Each row is a point on a landscape with many peaks, with its height.
From any point a climber steps to the highest of the 2 points nearest to it. It stops when none of these is higher. Distance is the straight distance between rows; heights are no part of it.
Q_296 (h 257): 0 -22 29 -2 9 9 -17 -19 24 7 12 -19 7 -1 -1 33 -3 -16 9 28 -22 -1 13 -10
 15 -1 -29 -11 8 11 29 -11 7 10 -21 3 2
Q_991 (h 422): 11 5 -25 -23 -25 -4 1 -27 -6 -4 -31 7 18 18 13 -13 -9 4 -9 8 -10 33 -25
 12 22 5 6 4 -2 -6 -28 6 9 -10 5 0 -6
Q_546 (h 331): -6 -14 -7 7 -24 14 7 -1 -4 -20 -17 1 1 11 6 -1 10 -2 21 -13 33 -7 -31 -5
 23 -8 12 3 18 -3 7 6 -17 -10 -16 -1 -3
Q_236 (h 31): -3 -19 -14 1 -12 -28 11 20 11 15 1 5 11 -34 -19 34 17 14 18 -1 -21 14 12
 1 -5 5 -23 7 -38 -5 0 -13 -18 -12 -3 -8 -2
Q_39 (h 345): 1 -15 10 -20 -9 -22 3 30 -9 23 31 6 -12 -11 -2 10 -16 -1 30 10 -18 34 39
 -3 11 -17 -28 5 7 4 -2 14 -14 18 -5 4 15
Q_469 (h 293): 2 -14 -19 -13 -24 12 -8 -26 20 -11 2 3 7 11 -2 8 0 2 3 -3 10 2 -20 1 19
 -10 0 -5 -10 3 -1 3 -14 -19 7 -9 -11
Q_901 (h 89): 8 1 -9 20 21 -5 12 -2 -6 -7 10 8 -1 -2 -20 -2 -5 -12 -27 15 25 -14 25 -6
 -3 -10 15 -7 7 -2 -19 -10 -2 -2 8 0 0
Q_154 (h 285): 15 2 -4 3 -18 -30 0 2 9 -7 -16 -12 21 -7 -22 -5 5 -10 -8 33 -9 22 -13 0
 11 8 -28 11 -13 9 -47 -5 -7 -9 19 15 10
Q_484 (h 508): -15 -31 20 -19 2 2 -32 -11 6 -15 -1 -9 10 10 10 -8 -22 0 -7 1 2 5 10 -2
 29 -8 -2 0 -2 35 3 -12 6 -16 4 -8 -25
Q_927 (h 70): 2 4 1 4 -9 9 -5 -1 5 -4 -5 4 22 -5 25 -26 -19 3 -11 3 6 1 12 0 -6 -3 -10
 -16 -10 13 0 1 23 1 17 -1 -3
Q_876 (h 471): 2 12 -35 -11 -28 15 9 -13 1 -4 -17 21 13 5 16 -12 -21 15 -23 3 -8 12 -9
 2 17 -3 17 -7 12 -6 -19 6 5 -7 5 -1 -5
Q_884 (h 63): 16 -1 8 6 -11 -5 -1 -3 16 -23 -7 -3 22 -10 -10 -15 -13 -5 -8 19 14 8 22
 -3 -2 -1 -22 -2 -9 15 -23 -7 23 -3 25 9 -6
Q_177 (h 514): -11 0 -12 -23 5 13 3 -2 -35 8 -3 27 -16 12 -5 -12 -29 6 5 -18 -36 -1 -12
 7 -16 15 15 14 4 -20 -16 -8 4 -7 -8 -31 5
Q_693 (h 230): -5 -15 12 2 -1 -27 -20 12 15 -19 -1 -19 18 -29 -13 -6 12 -8 5 4 18 6 -8
 -8 9 9 -34 -6 -5 19 -7 -2 -12 -1 12 0 10
Q_596 (h 403): -18 14 -2 -11 -7 10 -22 15 -25 3 1 9 4 13 22 -32 -16 20 -10 -17 -14 -6
 -10 -3 13 3 -16 -5 14 18 -6 -9 -1 3 9 -4 4
Q_695 (h 517): 1 4 -2 -2 -9 -11 -18 -32 14 -28 -2 -14 30 -5 0 -12 13 -23 -6 7 26 10 -18
 19 -9 6 -13 -3 -28 -1 1 3 -7 -26 28 1 8
Q_712 (h 130): 12 -9 -2 10 7 -12 -2 11 13 -8 13 2 1 -29 -13 6 24 -13 12 32 39 7 25 0
 -13 18 7 37 -13 8 -15 17 -6 -19 22 -9 17
Q_753 (h 224): 17 0 17 8 20 -13 -10 -3 16 -10 -12 -26 9 9 -3 -7 15 -13 -2 3 2 -25 -13 6
 -6 -4 2 -24 -1 6 16 -8 -5 10 -9 4 7
Q_339 (h 289): -13 -4 36 6 1 8 5 3 -2 29 12 -19 -6 18 6 26 -16 -5 5 2 -35 7 10 -8 5 -6
 -15 -13 2 1 32 1 17 21 -18 7 0
Q_381 (h 100): 10 0 -11 22 26 -22 7 17 -11 2 8 8 -4 -16 -23 2 18 2 -7 11 30 -4 28 -8
 -12 9 8 13 0 -7 -18 -3 -11 12 17 2 5
Q_75 (h 505): -6 -7 -10 23 0 -4 12 12 14 -15 8 -14 8 -11 1 7 45 13 6 -12 6 4 23 -2 -8
 35 3 13 -18 8 -10 3 -1 22 14 11 -6
Q_54 (h 386): -3 35 -34 -3 0 7 10 -4 -8 12 -6 15 7 -15 9 -16 15 12 -14 -20 -10 -21 -13
 8 -16 4 20 -11 23 -10 -14 11 8 0 -5 5 10
Q_78 (h 49): -6 -19 -2 -5 -15 5 11 1 1 20 35 -15 -1 3 -6 19 1 13 35 -13 -22 16 2 2 0
 -5 -7 -8 2 -3 5 -6 -15 8 -6 -7 1
Q_719 (h 378): -8 3 -10 23 9 2 25 -2 1 9 6 8 -21 -18 1 -1 10 8 -12 -26 28 -7 11 -10 -17
 -3 25 -1 20 -15 10 -3 12 8 -4 -1 -16
Q_950 (h 522): -3 37 -9 -18 -2 11 4 -7 -8 11 -17 14 -24 4 19 -19 8 0 -14 -26 12 -16 -16
 0 -30 5 5 2 -6 -10 26 11 15 9 -5 5 -18
Q_528 (h 109): -10 20 29 -13 0 22 -19 1 -15 23 13 -1 -6 46 12 23 -24 3 -2 -1 -56 6 0 -5
 22 13 8 -3 -8 -6 33 10 27 4 1 20 -2
Q_274 (h 439): 11 14 -21 19 5 -7 -6 -7 -14 -21 -4 14 14 5 -15 -2 12 -11 0 -3 27 -5 -11
 0 -3 3 14 3 15 -30 -22 -6 -12 -1 9 1 5
Q_959 (h 133): -3 19 21 -13 3 -1 -12 -15 1 20 4 -5 -26 37 8 1 -12 -11 -10 -13 -5 1 -5
 -7 12 -3 -7 -10 15 12 20 6 7 31 -8 11 -9
Q_436 (h 99): -3 10 7 -15 -7 20 -27 -10 6 15 19 0 -6 42 10 6 -21 5 12 -11 -47 8 -2 4
 18 1 4 -10 -7 -11 22 1 11 11 0 8 -4
Q_835 (h 465): -20 4 -12 -27 -17 17 -10 12 -45 -8 1 32 -19 12 -5 -7 -22 16 3 -21 -34 5
 -14 10 13 7 14 29 20 -24 -11 4 -6 -9 -11 -17 -3
Q_788 (h 157): -4 -16 -20 14 -15 -7 7 0 8 -8 7 -1 3 -14 -20 14 9 2 9 -6 4 8 -1 -5 8 11
 -5 1 -18 -6 -20 -9 -14 3 12 -1 0
Q_727 (h 430): -20 -15 -11 11 -9 -5 11 0 -31 13 -16 3 17 -16 -2 -12 -24 14 8 2 -1 10
 -18 2 -6 -2 5 5 -2 -10 -12 -14 13 -5 8 -21 2
Q_775 (h 513): 11 27 -2 -16 -5 -12 15 -11 4 12 -15 5 -21 20 -2 -7 -14 -10 -40 -13 -5
 -15 -12 -12 -18 -2 10 -5 3 3 7 -15 4 6 -6 12 -23
Q_784 (h 212): 21 -2 7 17 9 -7 0 -1 6 -17 -4 -18 12 -6 2 -5 35 -3 -1 8 23 -15 -9 20 -13
 -3 13 -7 -3 -4 14 11 -16 -3 -2 1 5
Q_833 (h 87): -5 -6 6 -11 -24 29 -3 -8 0 24 24 0 9 17 18 38 -10 4 11 1 -42 4 4 -5 19
 -19 2 -4 -11 -6 30 1 9 5 4 -3 -8
Q_761 (h 546): 8 16 -12 21 5 -3 18 -5 -8 -16 -2 0 4 5 3 3 39 -5 -7 -2 27 1 13 -3 -26 31
 19 25 -13 0 -18 13 -4 19 11 16 -4
Q_162 (h 629): -20 6 -6 -3 -13 16 -5 14 -17 2 2 23 -17 -5 17 -12 -31 33 -24 -9 -21 5 12
 5 18 -10 -4 5 19 -14 2 2 8 3 8 -26 4
Q_252 (h 162): 5 -8 5 9 15 -35 -13 37 16 4 2 5 5 -31 -16 7 33 1 -3 20 1 -8 24 2 6 -8 5
 28 -23 7 -14 14 -15 3 -8 -9 8
Q_145 (h 453): 22 -9 -4 10 9 12 2 4 26 12 22 -8 6 -17 15 22 44 22 14 -10 10 4 18 6 -9 0
 -5 -12 5 4 34 -7 8 -5 1 10 -15
Q_92 (h 610): 8 22 -5 14 6 10 19 -12 -11 -19 -20 2 1 9 19 -6 14 -26 -10 7 33 2 -5 0
 -29 15 20 18 -12 6 -11 23 2 -1 -3 2 2
Q_434 (h 489): -12 -30 7 1 -4 11 -20 -10 8 -24 2 -2 14 -2 2 -16 -21 -7 -8 2 21 -4 -1
 -17 9 11 2 0 -15 17 -6 -16 2 -31 24 3 -13
Q_301 (h 476): -19 -21 2 20 -3 -15 25 6 -16 -1 -10 -12 12 -5 -7 -10 -24 8 7 6 -9 2 7 -8
 -2 2 2 0 -10 11 -21 -26 4 10 11 4 7
Q_811 (h 211): 21 24 23 -9 9 -35 -7 24 30 -12 -22 3 -26 -14 -25 2 25 -19 -16 23 12 -20
 -4 7 0 -11 -2 13 0 2 7 27 5 -3 -18 10 9
Q_219 (h 467): 13 3 16 -21 8 -13 -13 -7 -9 9 5 4 4 27 -4 -10 -36 -2 -11 -3 -24 11 18 -1
 12 -11 -9 -11 18 24 -9 -7 16 9 1 4 -15
Q_268 (h 411): -7 9 -28 26 8 8 8 -1 -5 -13 4 12 2 -9 -9 -3 19 2 2 -27 27 -17 -3 -10 2
 -2 21 -1 21 -26 -9 -6 4 -3 -3 6 -5
Q_984 (h 53): 17 -6 3 -3 -7 -22 16 -1 7 -3 -1 6 12 -4 -23 5 -21 -3 -9 10 -15 12 37 -4
 4 -4 -14 0 -2 3 -31 -8 14 4 11 -5 -6
Q_756 (h 243): -7 -14 14 11 -5 -25 -2 16 4 -17 -13 -14 3 -26 -18 -8 11 -9 15 19 31 5 -3
 -12 0 16 -10 19 1 17 -21 4 -8 2 6 -3 15
Q_356 (h 334): -12 31 -23 -8 15 7 15 -1 -19 26 6 14 -20 -12 -5 -7 6 10 -17 -26 -38 -20
 -2 7 -39 3 18 2 20 -13 -6 5 2 3 -12 -13 5
Q_297 (h 452): -12 -39 11 21 17 -10 5 -6 6 -21 6 -14 4 -18 -8 13 -3 -7 -7 24 0 -12 18 0
 2 -9 6 4 -24 8 -13 -25 -10 -3 10 -7 0
Q_768 (h 433): -26 8 2 -9 0 22 -7 6 -37 -10 -10 13 -25 3 6 -18 -9 28 -2 -13 -20 -6 -25
 9 11 7 -14 27 20 -16 -13 5 0 -9 -9 -30 5
Q_526 (h 473): 5 11 13 -16 -9 10 -7 -1 -6 -8 -22 7 -8 11 21 -22 -9 1 -3 -20 22 0 -4 6
 -12 -9 -1 -3 -3 -1 38 18 19 15 1 17 -12
Q_9 (h 379): -12 17 -7 -7 -11 19 3 11 -30 -2 -12 15 7 11 25 -31 -16 14 -12 -2 11 3
 -20 -11 5 4 0 5 19 24 -14 0 -3 -11 13 6 9
Q_627 (h 317): -5 0 -7 9 -4 -4 29 6 -16 -5 -19 13 -11 8 -6 -8 -14 -3 -16 -14 21 1 -5
 -16 -10 4 8 7 8 0 -17 -9 12 4 -3 9 -12
Q_221 (h 255): -14 -4 20 1 7 26 -11 6 17 22 33 -24 -5 33 -14 29 -16 -8 22 9 -31 5 0 -8
 23 30 -14 -16 -9 -6 10 1 4 12 -11 22 5
Q_244 (h 180): -1 -16 -13 5 12 15 14 1 -14 1 4 -5 8 -3 7 4 10 3 6 -6 9 -6 -11 -5 -23 8
 12 0 -15 19 -14 -15 3 4 2 -11 2
Q_873 (h 549): -7 -4 -18 -10 -19 11 4 -10 -5 5 4 22 2 -1 4 2 -42 17 -13 -10 -9 12 18 0
 16 -15 15 -9 17 -9 -1 -1 3 3 14 -15 -1
Q_341 (h 182): 18 4 11 -4 16 -36 -13 45 23 5 -10 6 -1 -31 -17 -2 37 -15 -9 17 11 -17 7
 -1 1 -12 11 17 -11 19 2 22 -3 2 -24 -3 20
Q_30 (h 607): -1 4 -2 0 18 34 -26 -3 2 -14 9 5 -5 -11 27 -26 13 -11 12 -19 14 -27 -5
 16 -20 18 6 -7 -9 1 27 6 -3 -20 -3 -4 12
Q_672 (h 472): 19 13 -20 24 -2 1 -3 -11 -9 -20 1 4 20 -1 4 -14 22 -16 5 6 31 -12 -34 21
 -2 -8 17 -1 -9 -33 -4 6 -16 -29 5 13 2
Q_521 (h 478): 5 -20 -6 9 2 -4 0 9 19 5 16 -9 7 -15 2 17 48 17 19 -23 -3 5 12 6 -12 17
 -8 -1 -9 4 9 -12 1 13 -1 5 -11
Q_227 (h 235): 23 -1 31 -6 27 -8 -21 -7 26 -6 -5 -24 8 -10 -5 12 18 -15 7 16 6 -12 10 9
 -11 10 -11 -18 3 3 32 5 5 8 -10 7 9
Q_747 (h 383): 19 -9 -8 -24 -21 -3 -2 -13 -7 -1 -11 9 14 18 -1 1 -15 11 11 -6 -16 21 -8
 9 9 -5 -4 2 -7 0 -4 4 13 12 3 4 -13
Q_906 (h 410): 7 -2 -11 20 -1 -10 23 2 -7 -14 -20 3 14 7 -14 -5 -10 9 -31 8 -22 3 -7 0
 6 -9 15 -3 -8 -12 -31 -23 0 -1 3 17 -3
Q_387 (h 318): 15 3 -11 12 -6 -21 16 3 1 -5 -1 1 17 -25 -32 5 7 -7 -22 56 3 26 -5 -10 6
 -1 -2 18 -4 1 -45 -2 -5 -10 20 17 14
Q_749 (h 269): 12 -25 11 -17 5 12 -29 -14 18 7 25 -8 4 2 7 24 -1 -11 9 19 6 11 7 1 19
 -20 -29 -12 4 24 20 -6 -3 -5 -3 0 -5
Q_242 (h 40): -15 -22 -13 5 -11 -14 29 4 11 21 21 -8 0 -20 -6 35 21 20 34 -12 -21 14
 22 9 1 -5 -12 3 -12 -11 7 -10 -23 -7 -1 -5 -12
Q_114 (h 470): -13 -33 12 9 17 5 -17 -7 7 -26 9 -12 14 -22 -4 -4 -3 -21 -5 19 21 -3 10
 -6 -8 11 -4 1 -17 13 -3 -20 -10 -10 20 -3 8
Q_529 (h 423): -19 -20 12 -8 13 -9 27 9 -20 18 25 -9 -16 1 5 0 -37 6 18 -3 -18 17 22 5
 8 -26 -2 -7 11 2 4 -10 -12 20 2 5 5
Q_694 (h 361): -24 7 -2 3 -2 12 17 3 -19 -11 -21 10 -17 13 8 -1 -2 -5 6 -25 21 -10 -32
 -15 8 -4 15 12 19 4 3 11 -3 -4 -33 -9 -5
Q_372 (h 58): -13 -6 3 -6 -12 11 13 4 -8 24 35 -12 -15 17 -2 17 -6 12 28 -20 -24 15 -5
 2 13 -21 17 -2 17 -7 19 11 -11 28 -10 -2 10
Q_96 (h 219): 10 -1 6 1 -7 -26 -18 21 29 -12 -10 -15 13 -26 0 3 44 -3 1 5 8 -6 -6 3 10
 6 -21 -5 -17 6 11 8 -27 5 -4 8 15
Q_559 (h 246): 7 -22 25 -8 19 1 -13 -5 10 -1 6 -13 14 -18 9 14 7 -10 8 11 -8 -5 22 4
 -14 0 -23 -19 -5 11 20 -16 15 11 -11 -8 -7
Q_376 (h 530): -2 -17 21 -11 -2 17 -44 -2 13 -10 -6 0 4 18 21 -7 -12 1 -6 -4 -7 -4 5 -1
 31 -4 2 -10 4 16 37 -5 10 -2 -7 14 -24
Q_309 (h 147): 23 -7 -3 5 4 -12 5 18 19 -14 -6 6 2 -29 -13 10 30 0 -5 25 15 0 17 4 1 -4
 1 18 -24 1 -17 12 -8 -7 2 2 3
Q_564 (h 210): 1 16 2 11 26 6 -6 4 1 9 1 -12 -3 13 3 -12 15 4 -16 -12 -15 -32 -19 4 -20
 -11 6 -20 -2 16 7 -17 4 4 -7 1 7
Q_803 (h 72): -12 -12 -7 -12 -23 26 -6 5 -1 13 24 -2 -15 21 15 25 -10 12 5 -14 -27 6
 -9 -11 34 -34 19 2 9 1 28 6 0 12 3 5 1
Q_109 (h 288): 7 -7 11 12 -5 -24 11 2 -4 -19 -28 6 -11 -5 -19 -4 -8 -13 -10 -1 30 6 0
 -7 -6 10 -1 13 4 -7 -17 8 18 5 -4 4 -7
Q_300 (h 263): 8 12 27 5 15 -1 4 15 24 21 18 -24 -19 30 -27 23 -15 -10 17 6 -33 1 9 -11
 13 27 -12 -15 -12 -16 5 -1 -3 8 -9 14 9
Q_795 (h 697): -9 13 -5 -5 -6 23 -21 -3 5 -3 -8 19 -15 8 25 -15 -15 25 -10 -12 -11 -11
 -6 12 7 -6 -3 5 3 -11 13 8 6 -1 0 -32 1
Q_816 (h 241): 25 9 24 1 18 -21 7 4 24 0 -7 -15 -24 -10 -19 7 14 -14 -11 17 22 -14 10
 -4 -16 -6 -3 -5 11 11 21 9 4 5 -14 4 -5
Q_431 (h 167): -6 -10 -24 10 -9 16 11 -8 -4 -11 8 -5 12 -9 3 6 21 -3 7 6 27 3 -13 -17
 -8 21 8 11 -9 5 -17 -6 -9 -1 20 4 4
Q_280 (h 205): 29 1 -2 13 7 -18 -8 26 12 -15 -5 -8 9 -14 -4 -11 48 6 -4 9 30 -14 -8 13
 -2 3 2 1 -13 -5 6 15 -33 2 0 26 8
Q_981 (h 123): -11 31 31 -14 4 3 -19 -4 -5 34 4 -8 -27 36 15 8 -27 -4 -24 -6 -30 5 -8
 -6 16 8 2 2 8 4 34 17 17 17 3 7 -4
Q_533 (h 310): 7 -9 -2 -14 -22 11 -17 -17 4 -10 -24 -4 3 20 2 -2 -7 0 15 -5 19 0 -29 4
 25 -7 15 2 10 1 14 15 -3 -16 -8 -4 -12
Q_390 (h 286): 10 6 30 -10 -1 -8 -9 26 24 31 19 -10 -8 11 -16 30 -4 -17 32 18 -39 11 25
 -17 11 16 -25 1 -17 -12 15 13 -2 -1 -26 5 16
Q_545 (h 270): -19 -9 35 3 -3 32 1 -4 5 21 25 -25 11 23 16 32 0 -15 22 4 -44 5 12 -15 1
 19 -18 -17 -6 -16 33 2 7 11 -18 21 1
Q_982 (h 148): 9 -10 -4 0 -7 -10 -3 4 16 -5 4 -2 -10 2 -15 7 7 2 16 -13 7 4 3 -5 11 5
 -13 -8 0 -2 -9 3 -10 27 -7 -2 0
Q_326 (h 262): 8 0 0 16 -6 -21 2 4 2 -10 -12 -10 19 -8 -20 -11 14 -14 7 24 9 16 -6 -10
 -16 26 -16 18 -9 10 -30 4 4 13 17 7 16
Q_615 (h 115): 10 0 -14 26 6 -13 0 8 -11 -2 4 3 10 -17 -24 4 19 -3 19 25 42 15 10 -19
 -11 23 14 34 0 -17 -9 1 -12 -12 23 4 11
Q_729 (h 588): 5 38 -2 -18 -5 13 15 -1 -6 6 -25 5 -24 23 17 -17 -3 -8 -17 -14 11 -22
 -28 -8 -17 0 10 -1 1 8 18 1 1 -14 -14 17 -17
Q_28 (h 565): -6 8 -3 -10 -2 21 -38 -26 19 5 16 -2 14 8 28 1 0 -1 6 -6 -30 -4 -8 14 4
 -4 -15 -17 -14 0 23 -5 9 1 0 -22 0
Q_271 (h 445): -13 32 -30 -6 -8 19 5 6 -21 5 -20 21 3 -27 6 -26 15 18 -3 -12 -7 -9 -30
 1 -9 3 -2 -1 27 -22 -24 7 8 -27 -8 7 17
Q_821 (h 528): -42 -8 -13 26 8 -6 43 -1 -21 8 -5 3 -8 -5 -5 -9 -33 4 1 0 -5 3 7 -11 -8
 4 25 7 5 -1 -22 -20 -3 6 10 1 6
Q_955 (h 79): 14 12 -14 3 6 11 4 -9 6 -7 -2 10 5 5 9 -13 -23 -6 -18 4 22 -3 18 -5 -1
 -9 9 -7 5 3 -9 6 12 -9 15 -7 -3
Q_549 (h 429): -2 7 -3 -20 0 4 -22 5 -19 18 18 14 3 20 21 -15 -27 10 -16 -11 -27 6 11 2
 2 -14 -3 -16 19 20 1 -10 -2 21 6 3 7
Q_607 (h 466): -29 -13 2 1 16 -20 38 -7 -20 17 14 -3 -27 1 -5 -1 -36 -3 19 -9 -2 7 15 1
 -2 -5 14 -2 17 6 -17 -2 -18 14 4 -8 8
Q_892 (h 197): -4 -6 5 11 18 -4 23 7 -11 14 -1 -10 -8 4 -2 -3 10 10 -7 -16 -14 -13 -7
 -5 -33 -7 6 -10 -4 12 3 -18 9 16 -13 0 -3
Q_80 (h 414): 23 -13 -15 11 16 3 10 9 7 16 16 -9 6 -24 -13 20 35 21 21 -2 30 -9 -5 6
 -12 -6 8 -7 6 -3 23 -11 -9 -22 2 2 -2
Q_503 (h 551): 12 12 1 -24 -10 4 -34 -39 22 -2 6 -11 22 16 20 -1 -3 -12 10 3 -9 5 3 19
 5 -12 -20 -12 -17 12 19 4 4 7 12 -7 -4
Q_419 (h 534): 14 4 -1 -11 -10 -18 -18 -34 25 -15 2 -15 32 -2 3 5 15 -15 2 11 -8 7 1 22
 -9 -8 -29 -18 -21 9 -3 -1 0 -9 16 -6 -2
Q_321 (h 347): -12 13 -13 4 -6 -10 25 -2 -20 12 -1 14 -19 0 -6 2 -10 -8 -13 -31 17 0 1
 -10 -10 -4 9 -6 27 -11 -3 -8 -3 18 -10 0 -11
Q_930 (h 349): 14 2 7 -10 -13 11 9 -13 5 14 -11 1 1 16 2 15 -12 9 2 0 -10 3 -2 4 -2 -11
 4 -11 -1 2 14 9 20 16 -7 -13 -5
Q_180 (h 362): 13 -5 -6 21 -1 -4 25 -1 -8 -4 -15 4 19 -11 -9 -8 8 -5 -31 48 -1 21 -17
 -3 7 -3 19 2 -5 -11 -41 -9 -2 -9 12 24 8
Q_364 (h 264): 10 7 22 7 11 -26 5 -3 7 -14 -18 -4 -23 1 -16 -4 -5 -31 -13 -1 39 -7 1 -7
 -5 -12 1 5 17 -1 3 8 4 0 -15 0 -18
Q_253 (h 639): 5 26 -6 10 7 22 -7 5 -12 -14 -5 3 -2 -6 29 -27 17 -12 7 -8 20 -27 -19 20
 -24 15 9 3 -10 -8 4 12 -9 -30 -3 -6 15
Q_657 (h 583): -5 -8 -8 -5 17 25 -27 -15 6 3 22 8 -1 3 18 -7 6 -4 7 -15 0 -15 -3 1 -6 5
 4 -11 -13 1 12 -4 8 4 2 -20 1
Q_990 (h 578): -19 34 -7 1 -8 23 12 17 -16 -16 -18 20 -27 -7 14 -23 -10 18 -19 -10 11
 -10 -18 2 10 -2 -10 8 39 -22 -7 13 -6 -34 -17 -7 -2
Q_410 (h 504): 8 -1 30 -20 -4 9 -20 -17 18 -13 -31 -5 -4 18 11 -16 -12 -10 -3 -2 6 -5 4
 5 14 -5 3 -13 5 11 36 10 18 -1 -3 11 -17
Q_517 (h 309): 13 -1 17 -22 -4 -12 -5 23 16 25 26 3 -15 -2 -7 18 -2 -16 39 11 -33 19 40
 -6 0 -2 -24 9 -12 3 3 20 -3 8 -27 -11 15
Q_156 (h 498): 25 10 -11 14 -3 -23 -13 -22 4 -22 -3 -6 24 -8 -10 -13 27 -16 -4 17 32 5
 -25 30 -1 -5 -7 7 -20 -24 -12 5 -19 -13 17 9 3
Q_915 (h 371): -4 -14 -22 5 11 7 17 1 -10 25 11 2 4 -23 0 7 15 27 21 -6 17 -2 -3 5 -8
 -19 18 -8 14 -3 11 -16 12 -7 5 -3 -9
Q_832 (h 402): -27 -1 -6 -4 -5 28 14 12 -30 -5 -26 12 -24 -5 15 -14 1 15 1 -6 -1 -13
 -35 1 -2 9 3 21 6 0 -9 7 4 -20 -23 -21 5
Q_632 (h 315): 7 -3 26 -8 3 1 17 -9 -3 25 10 -9 -11 22 -2 22 -20 2 12 -7 -37 12 16 0
 -20 -4 4 -9 -6 -3 13 10 18 23 -15 -6 -10
Q_822 (h 456): 13 18 -4 10 4 -11 18 -3 4 -8 -34 3 5 15 6 -21 -18 -1 -38 7 -10 -9 -11 6
 -11 -7 9 -9 -8 0 -11 -8 16 3 -5 19 -13
Q_634 (h 385): -17 -31 5 -12 -2 -17 9 10 -27 13 23 -3 -8 -2 -8 7 -25 9 28 -2 1 30 15 -5
 9 -12 -19 10 4 10 -10 -5 -17 29 12 3 9
Q_638 (h 584): 6 -4 -5 -22 7 -4 8 -7 -17 5 0 8 -5 31 -21 -9 -34 -5 -2 -7 -32 -2 -1 6
 -19 6 28 -1 11 -11 -20 -11 -11 -9 -10 -9 2
Q_295 (h 389): -20 -18 -10 13 4 5 19 -7 -17 10 -14 4 2 -23 3 0 -16 12 16 5 31 -1 -14 1
 1 -15 18 0 4 -5 -1 -10 3 -18 6 -20 3
Q_804 (h 431): 2 -25 25 17 27 -10 -3 7 25 -25 4 -16 -2 -15 -10 9 11 -8 -20 22 9 -18 25
 1 5 -11 3 1 -10 9 -1 -10 -7 11 -8 0 1
Q_606 (h 281): -3 -26 6 -16 -16 -2 -16 -22 23 -8 13 -5 2 -8 -7 26 7 -6 3 5 16 16 -2 4
 13 -10 -28 -5 -10 18 9 0 -11 -13 6 -11 -10
Q_29 (h 21): 2 -30 3 -4 4 -9 4 13 19 3 1 -2 10 -32 -13 38 38 6 10 2 4 -1 0 -2 -10 -1
 -22 -7 -34 1 24 -16 -21 -23 -3 -1 -2
Q_933 (h 507): -22 40 -23 -11 -7 19 -8 4 -24 -11 -17 31 -8 -12 3 -17 -3 15 -20 -18 -7
 -11 -9 -2 4 11 -2 9 47 -28 -26 8 -1 -20 -9 5 9
Q_60 (h 696): -12 44 -21 20 9 20 9 -1 -17 -17 -7 11 2 1 24 -22 19 -9 -10 -6 15 -18 -11
 -2 -19 12 21 17 -3 -8 -10 18 -1 -21 -3 -2 11
Q_891 (h 640): -17 29 -15 13 -1 17 -3 8 -2 -11 -6 21 -18 -3 13 -22 -16 10 -17 -8 13 -19
 2 0 10 -3 2 -1 21 -17 -2 7 -1 -24 3 -27 1
Q_701 (h 141): 11 7 6 0 0 -3 -20 -8 28 9 1 -14 -13 23 -4 10 5 -2 9 -6 1 -1 6 0 20 2 -15
 -19 11 7 17 7 0 32 -6 11 2
Q_41 (h 511): 5 -17 6 -24 6 -19 -2 -5 -27 9 5 7 12 15 -12 -4 -45 5 1 -1 -34 12 18 7 0
 -12 7 -3 8 8 -18 -13 5 -2 1 -14 -7

Where does a climber stop that starts at each point below?
Q_221: Q_795
Q_96: Q_729
Q_242: Q_638
Q_712: Q_60
Q_627: Q_60
Q_431: Q_638
Q_915: Q_60
Q_419: Q_60
Q_296: Q_638
Q_300: Q_821

Call two points neighbours if one is among the 2 nearest of the other. Go from one point of each pair to the other, from neighbour to neighbour, staying as high as possible. Name the lowest point that can't be avoided.
Q_729 / Q_638: Q_280
Q_795 / Q_60: Q_221
Q_638 / Q_795: Q_9
Q_60 / Q_821: Q_915
Q_376 / Q_729: Q_526
